Points, in no order, along strands that fork and pass close to each other.
Two points are linked if the straight distance between their rows is under 62.2. Some points are linked to none.
Bino: [  0  20   3  -2 -13  19  28  -3   1 -20  33   0  16  19   6  -8  11   1
   3   5  23  20  11  -1 -19  -4  -5  -2   7   6  -3  12   1 -10 -13  -9
   5  23  26 -10  21   9]
tev: [  3   3  20 -25   2   1  15   6  11  10  -9  -4  -1  19  -2  -2   4  -4
   0  -3   1  22  10  -3  20   8   4  20   8 -15   8  -2   0   5  -8   3
  13  15 -19  -4  12 -16]
zepa: [  0 -18  -6  14   2 -14  -2  -4  -2  -1 -35  15  -4  -6  -1   6 -15 -22
  10   2 -14  -3 -23   1  -4 -12  -4   4 -13  11 -24  20  -6  23  -5  -4
  14   7 -17   3  16 -16]
gegu: [  6 -10   1  12 -12 -19   6  -2  -7   9  16   4   9   3  22  20  -3  -9
   6   2  23  32  -2 -12   4  -6   8  -8  -7  12 -10   9 -11   3  10 -11
  -5  -2   7  -9   8  16]
vinu: [  5   6   2  -2 -17 -15   1 -15  -5   7  19 -13  -4  11  16   0  -6  19
 -11   0   5   4   7  -2   8  -4  -6 -12  18   3  -4  15 -28 -22   3   4
 -17  -3  23 -10  -6  16]
Zeda: [-12  -9 -12 -14  13  -5   2 -14  -6 -13  -7   7  19  -6   0  -3   0   3
   8 -14 -19  -3 -22  12   4  -5  -4  -5   7 -34 -10   1  -1   7 -13  13
  10 -15  -3  -2  -3  11]
bal: [ -5  35 -12  19   1  12  13  -5  -7 -17  18   2   8  19   5   0  -7  -3
   1   1  18  -6   0  19  -4   5   7  26   0  12  -1 -11 -16  -2 -16 -10
   9  15  10 -12   3  10]
bamul: [ 16  11  -2   0  -3   1   3   3   2  14   0 -17 -15   7  -3  -6  -5  -1
 -10   6   1  -6  -3   7  19  11  10  30  18   4  10 -12 -34  -3   2   6
   4  16  -7  -7  -5 -15]
fif: [ 12  16 -11   9  -9  -8   4 -11   1  10   6 -29 -13  13   4   2 -11   5
 -14   1  -5 -15   1   9  16  10  10  24  17  -2   1  -8 -40 -10  -6   5
  -1  -1  -1  -3 -12   8]
Bomi: [  5  -5  -4  -7   6  13 -17   7  -7  -2  19   6  -3 -27   1 -11   1   1
   2   1   8   6  -1   9  -2   2  -1 -26   3   3  10 -10   9 -12  16  -2
 -11  -4   7 -10 -20  -7]
gel: [  7   0   3  14  -7   6   0   1  -1   4 -10   5 -13   6   2  -1  -4  -6
  12   7  22  22   4   2   2  -4  20   3  -7  13   2 -10  -4   1   3   0
   6  18   1  -5   0  -6]
vamen: [  1   7 -11  30  10  21 -15  -2 -10 -17  -1  12 -18 -11 -11  -7  17   0
   5   6  12 -16   0  20  -1 -10  -4  -1 -10  25   9 -12   7  -2   9 -12
  14  12   0 -12  -5 -12]
pez: [ 23 -13   7  -6  -7  10  -1  19   3   0  28 -21  -7   4  -5  -6  32   9
 -26  23   2  -5  14 -13 -11   7 -12 -12   2  31  17  14   7 -13  29   1
 -10   8   9  -2   5 -12]
Lat: [ -2  -3  -6  -3   2  21  -8 -14  -2 -20  -4   2 -14  10 -20 -14  50  27
   6   5  -6 -10   5  18 -16 -13  -5 -11   1   4   8  -3  24  -6   2  20
   5   3  18  -9  -1 -17]
dosul: [ 16   3   8 -20  -2   1  10   7  12  13  -9 -22  -7   9  -7  -5   0  -7
 -11   3  -9  13   1  -4  17  13   0  27  13  -3   4  -2 -12  -3   1   5
   6  22 -23   0   4 -24]
Zape: [ -7   0 -13  -2  -9   6 -14 -20   2   9  -1 -19 -17  -7 -15   0  -1  17
  -6 -18 -11 -12  11  14  10   5  11  -4   4 -29   7 -17  -3 -20   5  15
 -17 -22   7   7 -25  24]
Fuga: [ -5  -3  21 -18   8   8  13   3   7  -5 -10  10   3  10  -2  -4  15   4
  11  -2   2  20  11  -2   8   0  -5   2   4  -5   4   6  14   5  -5   0
  10  18  -6  -7  20 -20]
pifi: [ -9  12   2  25   6  12 -14 -10  -9  -4   8   8 -22   1  -9   4  16  16
  -6   8   8 -33  13  20   9   2  -5   8  -3  19  17 -15  -8  -7  11  -7
   0  -3  13  -9  -2  -2]
Ros: [-10  -2   8   4   5   5 -19   3  -2  -3 -16  16 -11  12 -13 -15  -5  14
   6   4   5 -14  11   1 -14  -9   3 -16  -3   4  19  -6   3   1 -17  20
   7   3  15   0 -18  -4]
boseb: [  7  -9   1  -1   0  10  -1  11   0  -5  11 -11  -1 -16   0  11  25  13
 -10  15  -3  -9  15  -4   2  11   1 -13  -4   1  23  -2  13   4  25  -1
 -21 -23  10   2   1  -8]
siti: [ -9   0  28  -4   5  -2 -12  -7   1  12 -15   9 -27   7  -9  -4   9  20
   2   3   2  -8  14   1  19  -2 -12   2   8  12  13  -2  -9  -3   6   2
   1  12   1  -9   1 -21]
ruliv: [  1  12  -5 -10   2  23  11  17  13 -11   5 -14  12   6 -16   2   7  -4
  -7   4 -10 -10  14  -3  -9  14  10   8  -4 -23  30 -13  22   7  -7   6
  -3  -9  -3   9  -6   6]
Mib: [-16  23  -3   5   7   6  10  -5  -7 -14  13  14   9  19  11   1  -6  -3
   6  -6  18  -1  -5  20  16   7  13  14   4 -11  10 -18 -16   7 -19  -2
  15  -1   9 -16  -1  13]
Fuv: [ -4   7  13   0   6  -9   6  17   8  -6   2  -1  12  20   4  -2  -9   3
 -20   7  -7 -28  16 -25 -20   2 -29   5  -7  24  -5  19  -2   2 -22  -7
   5   3   6  12  16   6]
Nuziz: [  8   5 -11   1  -4   5   8 -12   1  -3   3 -22   0 -13 -11  10  21  -3
  -2  -2 -13   1   3  11   6   7   4  26  -1 -12  -9  -6   8   0  15  -6
  -7  -1 -12  11   7  -2]
saf: [ 19  -5 -16  14  -3   1   7  -1  -6 -11   5 -23   5  -4   2  10  17   2
 -11  21  -9 -11  -1  -1  -9   4   2  11  -2  14  -4   9 -17  10  14  -2
  -7   1   3   4  14  -6]
pimu: [  5 -27  -2  -8   6 -13   9  15   2   6   0  14  14 -20  16  15 -12 -30
   5 -12 -13  -1 -38 -13   0   8  -6  -2  -7  -4 -12  19  11   9  13 -26
  -4 -24 -28   6  17  -6]
sufev: [  3  -4 -11   4   1   0  -8  -7   2   4  -7 -17  -5 -28 -17  12  10  -7
 -12  -2 -29 -19  -1   6   3  10  -8  21  -7  -5  -7  -1   6   7  20  -7
 -14 -14 -20  21   5  -3]
mozi: [  8   0 -14  29  -6  10  -1   5   0  -3 -19   2 -14  -7  -2   6  -1 -20
  12  11  15  15  -1   7   4 -10  24   6 -16  16  -1  -7   4  16  11  -9
  12  12 -14   1   5 -11]
zuf: [  8   8   2  -2   2 -23 -12   6  -3  22 -16  -1  -8  -9  -3  -6 -31 -18
   2 -15  -8   0 -19 -11 -15 -10 -11   5  -6  15 -29   6  -5 -17 -10  -7
  -2  18 -17  12 -14  -2]
poz: [ -1   3  -4  18  -5  15  -6  -8   5  -3 -25   6 -25  -6 -20   2  17  -9
  12  12   3  -3   3  19  17  -3  17  15  -7   2   7  -9   2  21  14  -4
  11  10 -15   0   6 -27]
Zefa: [  4  15   0   3   8  13  -6  17  -4   2  -3  20  -4  -6   3 -11 -23 -31
  10  -6  19   8 -21   6   8   5   8   9  -4  11  -2 -19   2   2  -6 -15
   9  17 -20 -11  -7  -6]
fifav: [ -5  -2  12  -9 -15 -11   6  -5   3  15   0   4  -4  21  12   2  -3  13
   3   1  15  20  12  -3  14   3  18  -8   8 -17  15  -2 -11  -2  -4  19
  -2 -10  14  -8 -11   9]
beno: [ -6  -3  22  14   5  -3 -25   0  -1  12 -20  21 -29   3 -10 -11  -3   9
   5   3  12 -13  11  -2   1 -12  -8  -6  -5  22  10  -6   0  -5   0   3
   7  15   4  -4 -13 -12]
nusor: [ 16  -9 -23  24   3  -2   3  12 -11 -12  17 -15  16 -15  18  14  -5  -8
 -11  25   2 -10 -10  -9 -13   5  -1  -5 -15  28  -7  11 -13  14  16 -18
 -12  -9   6   1  11   3]
Mefe: [ 10  11  -4  -8 -19   9   5   4   1  10  33 -16  -6   2   7  -3  -2   8
 -12   8  13  10  12   6  12  16  16  -9  12 -13  26 -10  -9 -18  12  10
 -19 -16  17  -9 -18   6]
zoso: [  0  -6   5 -10   2   7   5  18   3   3  -6  17   5  11   8  -7 -17 -13
   9   3  16  23  -1  -6  -2   3  20  -7  -2   0  10 -10  -4   7 -14  14
  18  11   4  -5  -1  -3]
gedig: [-19   2   1  -1  10  -3 -12 -20 -10   2 -11  20  -1 -13  -4   3  -3  -6
  21 -24   1   9 -10  20  14 -10   0   0  -6 -18 -19 -13  12  -2  -2  -6
   4  -3 -12  -2   0  10]
roke: [  1  -8   7  11   2 -24 -15   6   0  23 -30  14 -12 -12   3  11 -28 -25
  10  -7  -4   0 -22 -11  -3  -8  -4  -5 -16  14 -24  13  -2   6   1 -13
  -4   3 -25  14   2 -10]
Fomo: [  5   8  11  18 -11  13   5   3   8   7 -14  -1 -27  12  -9  11  17   0
   0  20  15  -2  18   5  17   8  16  21  -4  13  24 -11  -4  12  16  -7
   0  10  -5  -2  11 -19]
Gobek: [  3   2  -9  15  11  19 -10 -13 -10 -21   5   6 -16  -2 -18 -13  42  15
   0   4  -1 -18   1  24 -11 -12 -13  -6  -2  21  -2  -3  12 -12  10   4
  14  16   7 -10   1 -15]
Vefez: [  2  -8  -4  -4  -9   5  -8 -13   3   4 -17 -10 -12   2 -17   3  23  20
   6   4 -12   1   8   8  -1  -3  18  -3   0 -19  12  -8  17  -2  10  21
 -14 -14   4   6 -12  -9]
riba: [  5 -18 -13   8  -1 -21   8 -15 -10  -4  -1  -3  11 -16  13  18  14  -4
   0   6 -10   4 -20   8  13  -1   0   8  -4  -4 -18  11 -20  20  16   0
   0 -13  -6   1  16  -2]
Roza: [-13   1  24  -5  13 -12   0   1   4   0 -18   4  -3  13  -2   5   1  14
 -12   0 -15 -30  18 -11   5  -2 -33   7   0   8  -2  15  -6   5 -14  -4
   3  -4  -2   6  14  -4]
kem: [ -9  -3  18 -18  20  18  10   3   5 -20 -12  24   7   5  -4 -15   8  -1
  13  -6  -3   6  -1   3  -4  -5 -21   1   2   0  -1   9  27   8 -18  -8
  23  24  -6 -13  24 -23]
firo: [ -3 -27  14 -21  -1 -23   4  12   7  16   3  -1  17 -16  12   8  -1   4
   1  -5  -5  19   3 -30   8   5  -7 -21   5 -17  -1  14  15  10  15   4
 -17 -28  -5  12   5   4]
bivi: [ -9   3 -21   7  -1  -1   9  -8   7  -6  -4 -18  19  -3 -15  16   1  -2
  -1  -5 -21 -15   1   0  -8   7   8  15  -8 -37   1 -11  17  14  -3   6
  -4 -24 -13  25  -1  18]
tal: [ -5   4  -4  -7  -2  11   5 -14  -3 -17   3   4   2   5  -4  -9  27  23
  13   0   2   6   5  13 -10 -10   4 -16   5 -11   3   0  16  -7  -2  14
  -1   0  24  -7  -2  -6]
Geri: [ 12   5 -25  11   3  11  14  15  -3 -19  39 -16  29 -13  14   1  -2 -10
  -8  16   7   0 -13  -5 -23   9  -5   0  -8  17 -10   8   0   3   6 -21
  -4   1   9  -3  10   8]
zuv: [-13   1  -3   7  12   3  -9   0  -3 -11 -25  14   3  16  -7  -7 -15  12
   7   6  -5 -22   0   3 -10  -4   9 -10  -4  -6  17  -5  -9  18 -25  22
  10  -3  13  -1 -10   2]
lezi: [ -4  13  15   8   3 -19   2  -7  -9  13   0   6  -9  -3   8  13  -8 -15
   6  -9  10   7 -11  -4  14  -5 -15  10  -2  19 -28   5 -16  -7   6 -27
  -2  13  -8  -3  12   1]
rebud: [ 10  -9   9   8  -4  13  -4  14   4   8  -6  -7 -19  -3  -4  11  20   7
  -7  20   7  -4  17  -3   9  10  15  -2  -6  10  33  -9   4   8  24   4
 -13 -12   2   0  -1 -17]
zepor: [  2   5   1  -9   8  10 -12  17  10   2 -21   9   2   4 -21  -7 -30 -30
   3 -15 -23 -11 -18  -2 -20  -1  -2  12  -8 -10   4  -6  23   6 -18  -9
   5   9 -33  11  -7  -2]
sefe: [  7   8   7  -8 -17  14  21  11   0  -7  23  -2  11  26  15  -3  -5   1
  -8  19  19  19  11 -16 -15   2   2 -11   9  21   2  13 -20  -5 -15   1
   8  23  27  -7  19   8]
subel: [  6   7  13  -4  -5 -17  -3   2   3  13   1  -6  -5   0  -2  -6 -16  -7
  -2  -9   0  10   0 -18 -17 -11 -17   2   2  19 -24  13  -2 -21  -9  -9
  -3  24   0   7  -7   2]
zubu: [  0  30   1  13 -13  -3  10   0   3   5  15  -9   0  21   5   8 -17  -4
  -8  -2  14   1  14   0  -1   5   5  20   0   8  -2  -5 -14 -13 -12 -10
  -5   6   8   0  -3  18]
Rifeb: [ 15   7  -6  -5  -7   9  14  20   2  -6  16 -12  18  17  14  -2 -18  -7
 -17  23   2   2   3 -22 -24   8   0  -1   2  31  -8  12 -28   1 -17   0
  11  19  16   5  15   7]
zav: [  0  14   1   3  -6   6  -3  11   4  11  -6   5  -3   4  -7  10 -14 -33
   3  -2   7   5  -5   7  23  14  24  28  -5 -15  13 -26   5  16   2  -8
   1  -1 -32   6  -2   4]
naz: [  4 -11 -10   2   0  -7 -12  -7   3  -2 -13 -20  -1 -12 -17   7  15  13
 -16   4 -32 -32   8  -3  -5   0  -8   7  -4  -9   1   3   3   5  10  11
 -13 -22  -8  24  -4   1]
Bamod: [ 10   9   5  -7  -7  -3  16  21  10  -2  11 -21  14  23   7  -3 -13   1
 -26  13  -6 -16  18 -29 -20   6 -15   8   4  20  -1  17 -19  -1 -22   1
   1   6  12  11  13  13]
kepap: [  0 -11   4 -10  10 -11  -4   5  -6  11  -6  17   1 -15  13   7 -16 -22
   2 -12  -2   1 -31   2  17   6  -6   0  -1  -4  -5   5  -9   6   7 -12
   0 -12 -21  -7   4  -7]
siben: [  9 -15   6   1   4   6 -13  17   5   1   4   1  -9 -10  -8 -11  12  -1
  -7   7   1   2  14 -12 -20  -3  -9 -19  -9  23  10   6  26  -8  12   2
  -1   9   0   6  -9  -8]
Sasi: [  9  11  -3  -6  14  14   5  15  -2  -8  10   1   8  -6   2  -9  -8 -16
  -8   0  -4 -10 -10   2  -9   9 -13  12  -1  14   1   3   3  -4  -6 -13
   8  12  -6  -7   4  -7]
piz: [-13   8  -6  -9  10   2   8  -8  -8 -10   6   6   9   6   5   1   3   3
   3  -8  -2  -2  -8  20  19   4   7   6   9 -25   6 -12 -12   6 -13   5
  14  -8   1 -11  -2   5]
gati: [ -4   9   8 -11 -10  10  -4  -1   7  11   5  -4 -17  15  -1  -8   0  18
   0   1  11   3  13   7  16   9  17  -8  18 -17  30 -13  -7 -11   0  18
  -9 -10  14 -11 -20  -3]
lotis: [ -4  14   6  -3 -18  16  16  -7   4 -10  13   4   0  22   0  -9  14  14
   6   4  16  13  17   5 -13  -7   2 -11   3  -3  11   5  12 -14 -11   8
  -1  10  29 -10   5   2]
Bodil: [ 12  17  -8   1   6  19   9  13  -1 -18  33  -7  11 -11   0  -8  11 -10
 -10   6   5  -3   6   2 -16  10  -9   9  -4  20   3   1  13  -8   6 -20
  -2  14   3  -5   6  -2]
vavam: [ 14 -35  -4 -16   2   0   8  23   4  11  -4   2   9 -19  14   3  -5 -26
   4   0  -1  37 -14 -21   0   3  16 -13  -6   0   2   5  24  15  18  -1
   7   2 -23   5  11 -11]
Gol: [-18   7 -12   7  -1  -2  15   1   3 -22  -1  -1  32  11   2  12  -3  17
   4   6  -3 -19   7  -6 -14   3   4 -11  -7 -22   7   0  10  17 -15  12
   1 -28  19  10  -2  22]
peve: [ -6  -5   6 -17 -17 -14  10  -5   5   4   1   4   8  18   7  -8  -4   8
  10 -10   9  28   8  -4  -3 -10  10 -14   9 -21  -3   6   0  -6 -20  21
   8   4  13  -1  -8  12]
ralif: [ -7  20  10  -6   9  -4 -10  -3  -4  11   0  13 -14   3   3 -21 -23  -6
   6 -16  13   1 -12   8  15  -2  -4   9  17   4 -10 -11 -21 -13 -13  -6
  11  20  -2 -14 -15  -1]
binok: [-19   6   1  13   6   9  -3 -20  -3 -14 -11  21   0  -8 -10   4  14  -4
  26 -14   3   8   3  20   8 -12  -2   6 -13  -9 -20  -9  29   7  -1 -19
  10  10 -10   0  16   1]
Mosog: [ -4  19   8  15  -8 -19   2  -7  -6  16   6   1  -3   6  12  20 -17 -12
   2 -12  15   8  -2  -1  13   1   1  16  -5  12 -21  -5 -15 -11   1 -22
  -9  -1  -5   2   3  18]
vut: [ -2   6  -5   6 -11  10 -18  -4   5   6 -12  -8 -18  16 -23   0  13  17
  -4   6  -5 -17  17   8 -11  -2  18   1  -6 -14  26 -19  17  -8  -2  24
  -9 -12   8   9 -24   3]
Pego: [  0   6   7  -7   0 -23   2  -7   5  19  -6 -16  -9  14   9   1 -18   4
 -13  -8  -5  -3   1  -4  19   7  -4  10  17  -6  -7   2 -35  -6 -16   4
   1  -3  -8  -1 -10   9]
Foze: [ -3  -5  -9   2  -2 -12  10   0  13   1 -11 -24  15  -5  -4  17  -3   2
 -11   1 -28 -23   6 -15  -2   8  -5  11  -4 -27  -1   4   7  16  -2   2
 -12 -32 -15  28   4  16]
miku: [ 18 -37  -6 -17   5  -1   8  26   3   4   2  -3  15 -26  16   5 -11 -29
  -5   4 -13   9 -31 -17  -4  14   2  -5  -5  -2   3  16  16  14  24 -13
  -3 -16 -25   3  16 -12]
paz: [-15   5  23  -7  13  -9  -9  -9   0   8 -13   6 -13   4  -1   0  -1  17
  -6  -6  -9 -18  11   0  19   1 -25   4  10   3   0   4 -16  -4  -6  -4
   0   0  -1  -4   4 -10]
dar: [ 14 -11 -22  14  -3 -13   6 -19 -11 -13   2 -18  12 -12   4  10  17   6
  -2  11 -11  -3 -13   1  -6  -7  -2   6   1   6 -25  16 -17  10  15  -3
  -7  -3   4   6  14   1]
vasaf: [ -5 -14   2 -25 -12 -26   9  -5   6   4   7  -7  15   6  13 -13 -12  13
  -4 -14  -4  10   2 -13   0  -5  -9 -27  17 -28  -9  12  -9  -3 -23  22
   2 -17  11   8 -17  21]
Rido: [-22   0  -2  13  -1 -23   2  -9   0   4   3   6  19  -6   9  19 -12   4
   9 -18  -3  -3  -1 -12  -5  -5  -7  -6 -11 -10 -24   4   7   1  -4 -13
 -13 -29   4  16   5  27]
feget: [-20   8 -27  12   0   1   7  -7   2 -18   7  -9  29  -5  -5  12  -9   7
   6  -9 -11 -17  -5   1 -19   4   5   1 -10 -29  -6 -10  16   7 -10   5
  -3 -29   7  18 -11  30]
fifu: [ -9  -6 -14  -6   1   6 -20 -21  -4   2 -17 -12 -10 -13 -25   1   8  16
   4 -14 -22  -8   2  17   0  -4  11  -4   1 -33   3 -19   8  -8   7  21
 -10 -15  -3  12 -19   8]
ranop: [-10  -2   8 -10  -2   2  11   3   2   0 -12  23   3  30   8  -2  -5  -3
  14   4  21  21   0   4   8   0  26   3   0 -13  15 -14 -10  16 -24  18
  30  10   9 -13   2   0]
voka: [ 14 -16  14   0  -7  12  -9  22   5   0  25   0 -12   7  -7 -16  25   8
 -21  18  10  -1  19 -10 -18  -1 -18 -34   0  33  16  13  23 -17  21   9
  -3   6  14   1  -1  -7]
kege: [-19   8  15   0  20  17  -2  -6   1 -19 -13  28   2  -4  -8  -3   8  -4
  20 -10  -1  -3   6  12   1  -8 -14   1 -10  -7  -1  -5  36   9 -11 -18
  13   9  -8  -7  16  -9]
roga: [  3 -21   6  -9  -4 -22   5   5   0  14   6   2  11 -13  17  16   4  -6
   2  -4   5  26  -4 -14  13   3   5  -8  -4  -8  -3   5   2   9  17  -3
  -9 -16 -10   1   4   4]
befe: [  2  17  11  -7   7   5  -5  12  -2   5  -4  17  -8   3   2 -23 -24 -17
   8  -7  18   9  -8  -1  -3  -2  -4   4   4  18  -6  -8  -4  -9 -15  -6
  15  32  -4 -13  -9  -9]
tipu: [-13   3  14 -13   8 -16  -7 -11  -5  12   0   5 -10   0  12  -7 -12   8
  -2 -16   0   2  -7   8  27   1 -11  -2  20  -7  -7  -1 -30 -10  -8  -1
   5  -2   2 -13  -6   5]
luku: [ 15 -38 -23   4  -1  -7   6   6  -2  -1 -10   2  15 -21  12  -1  -2 -21
  12   0  -6  30 -26 -14 -14 -15  14 -16 -12   4 -22  11  15  15  10   2
  12   3 -15   3   8  -5]
Sugin: [ -4  -5  -7  -3  14  16 -23 -12 -12  -5  -6  13  -9 -36 -13 -10   3  -7
  13 -19  -2   9 -16  20   7  -9   1  -8  -3  -5 -12 -17  16 -10  15  -6
  -2   5 -13  -6 -13  -4]
ger: [ -3   1  -7   4 -11 -13 -11 -22  -4  14   4 -17 -18   1   7   4  -7  23
 -12  -7  -4  -8   6   9  19   2   8  -5  13  -9   0  -2 -27 -21   9  11
 -19 -19  17  -3 -18  19]
babuk: [  4 -11   1 -13   4  10  -6   7  -5  -7  24  -2   4 -23   5  -5  21  14
  -6  10   4   1   9  -2   0   6 -12 -30   5   1  11   3  10  -9  23  -3
 -16 -13  16  -9  -4  -8]
sovu: [  8 -28  -2 -24   6   6   7  16  15   0 -14  -6  17 -14 -10 -16   0  -8
   2   0 -26  11  -7 -26 -23   0   3  -4  -2 -15   5  11  37  12   3   8
   2   4 -20  17   8 -12]
Numu: [ -8 -17  12 -10   7 -17 -11 -12  -7   6  -4   4  -1 -21   5   2   4  19
   3  -9 -10   3   0  -7  10  -8 -21 -17   7   3 -17  13  -5  -7  14  -4
 -15 -12   4   0   0  -3]
tek: [  5  -7   8   3 -15 -19   3  -5  -8   7  18  -3   8   8  20   9  -9   6
  -3   5  16  17   3 -17   1  -8  -6 -16   8  12 -14  21 -25  -7   5  -3
 -14   1  20  -7   6  15]
notin: [ -4 -13   1   4   6 -16  -1  -5  -6   8 -13  10   0 -18  10  20  -5 -11
  -3   2 -12 -11 -20   5  21   6  -7   3  -3  -4  -5   7 -19  20  13  -5
  -5 -24 -14   1  12  -6]
lukir: [  0   8  -1  23 -13   8 -24  -4   6   9   0   5 -27  20 -19  -4  13  19
  -9  10  11 -21  16  10 -15  -7  13  -7 -10  10  28 -13  18 -17   7  25
  -9  -8  18   3 -24   6]
nesad: [ -1  -4  -7  -5  16  11 -21  -1 -12  -1   7  15  -6 -28   4 -16  -7  -3
   8  -7   8   3 -22  16  11   0  -1 -17   9   3   2 -14  -7  -7   8  -3
   0   2   1 -19 -18 -10]
bola: [ -9  19  -5   2   9  14  13  -1   4 -22  -6   2  14  20  -7  -1   7   4
   5   2  -5 -12  10  11 -12   1   2  17  -3 -12   3  -4   8   9 -27   3
  16   9   5   1  10  -1]
Limub: [ -4  -9 -18  -8   7 -17   0 -15  -6  -9  -6   1  19  -2   3 -12  -6   6
   7 -13 -13   2 -16   4 -12 -12  -2  -6   6 -19 -23  10  -9   0 -19  19
  10  -2   7   2  -9   9]
sel: [ -6  -4  -1 -11  17 -14 -10 -14 -11  -5 -20  10   2  -1   1 -20 -15  11
   8 -14 -16  -6 -22  10  -6 -16 -14  -7  11  -3 -24  13 -18  -3 -23  13
  15  15   3  -7  -7  -7]
Memut: [ -7  11  -7  36  -4   8 -17 -10  -3  -3  -1   7 -21  20 -14  -2   7  17
  -4   8  13 -31  12  17 -13  -8   6   4 -11  24  17 -14  -1  -8  -2  10
   3   3  19  -1 -14   4]
vep: [ 17   4 -12   6 -19   6   7   3  -4  -2  34 -15   6   0  11   5   2   4
  -8  15  15  13   4  -3  -8   5  11  -9  -1   7   6   5  -5 -13  16  -2
 -21  -5  21  -7  -5  10]
les: [-24  11  -4   4   8   3   4   0   0 -21  -9   7  18  21   1   2 -14  19
   1   3  -5 -28   9   1  -8  -1  -3 -12  -2 -14  13   1  -2  14 -31  14
   7 -17  20   3  -4  16]
rus: [  5 -20 -15  12   2  -6   7   0   2  -3 -20   8  10 -11   3   0  -4 -21
  19  -2  -7  17 -21  -4 -14 -18   8   1 -15   4 -25  11  18  18  -1  -5
  17  15 -17   8  15  -6]
ras: [ -6 -21   6 -24  -7 -20   5   2   6   4   9  -1  21 -10  10  -7  -3  15
   4  -8  -6  16   2 -22  -2  -3 -10 -29  12 -24  -9  15   8   0  -1  15
  -9 -21   8   7  -6   9]
vipi: [ -5   7  17  -7  -2 -18   0  -7  -2  11   9   7   0  -8   5  -2  -9  -5
  10 -21   5  16  -4 -11  -7 -15 -26  -6   4  10 -35  14   3 -20  -3 -20
  -5  16   1   1   2   6]
pipu: [  5  21   4  -2   7  22   3  23   2   1   0  11  -2  -1  -3  -4 -16 -39
  -1   0  11  -1 -10   3  13  18   9  25  -5   7  15 -20  15   9   0 -23
   1  10 -29  -4   5  -9]
patir: [ -1   7   8  -8  -4  -6   1  -7   8  14  -5 -14  -5   0  -7  12   0   0
  -5 -12  -8   4  14  -1  18   7   1  20   3 -20  -6  -9   6  -6   1  -4
  -8  -9 -17  12   0   6]
neso: [ 24   0   0  -1 -17   3   5   6   2   7  28 -27  -3  -6   0   6  15   1
 -17  12   2   9  13 -14  -9   5  -2   4   1  17   3  11   5 -20  26 -10
 -23   7   4   4   1   4]

A fork is a point with three links, a tip a point with one. Leave the first point through the second and follow the links. Name the first fork or tip that comes.
notin, riba: Sasi
firo, ras: siben
Gol, les: paz
boseb, rebud: ranop
Ros, zuv: patir
kem, Fuga: tipu
vipi, lezi: sel

Follow the links from the first point to the second, and from the first to the third. Name the last point that the two ways share.
Zefa, beno, sefe: paz
ralif, Nuziz, pifi: paz
tal, befe, gedig: tipu

A fork is a point with three links. Follow the links from the first point to the second and name the forks in between, in order.
zuv, kem: paz, tipu
vamen, les: paz
kem, siti: tipu, paz
kege, pipu: tipu

Name the points in between on the shortest way along the links from the first point to the second, in order.
zoso, nesad: gel, mozi, poz, Fomo, rebud, boseb, babuk, Bomi
fifav, pifi: peve, vasaf, ras, firo, roga, gegu, tek, vinu, ger, Zape, fifu, Vefez, vut, lukir, Memut
Zeda, notin: piz, Mib, bal, zubu, Mosog, lezi, vipi, subel, zuf, roke, zepa, rus, luku, vavam, miku, pimu, kepap
siti, lotis: paz, Roza, Fuv, Bamod, Rifeb, sefe, Bino
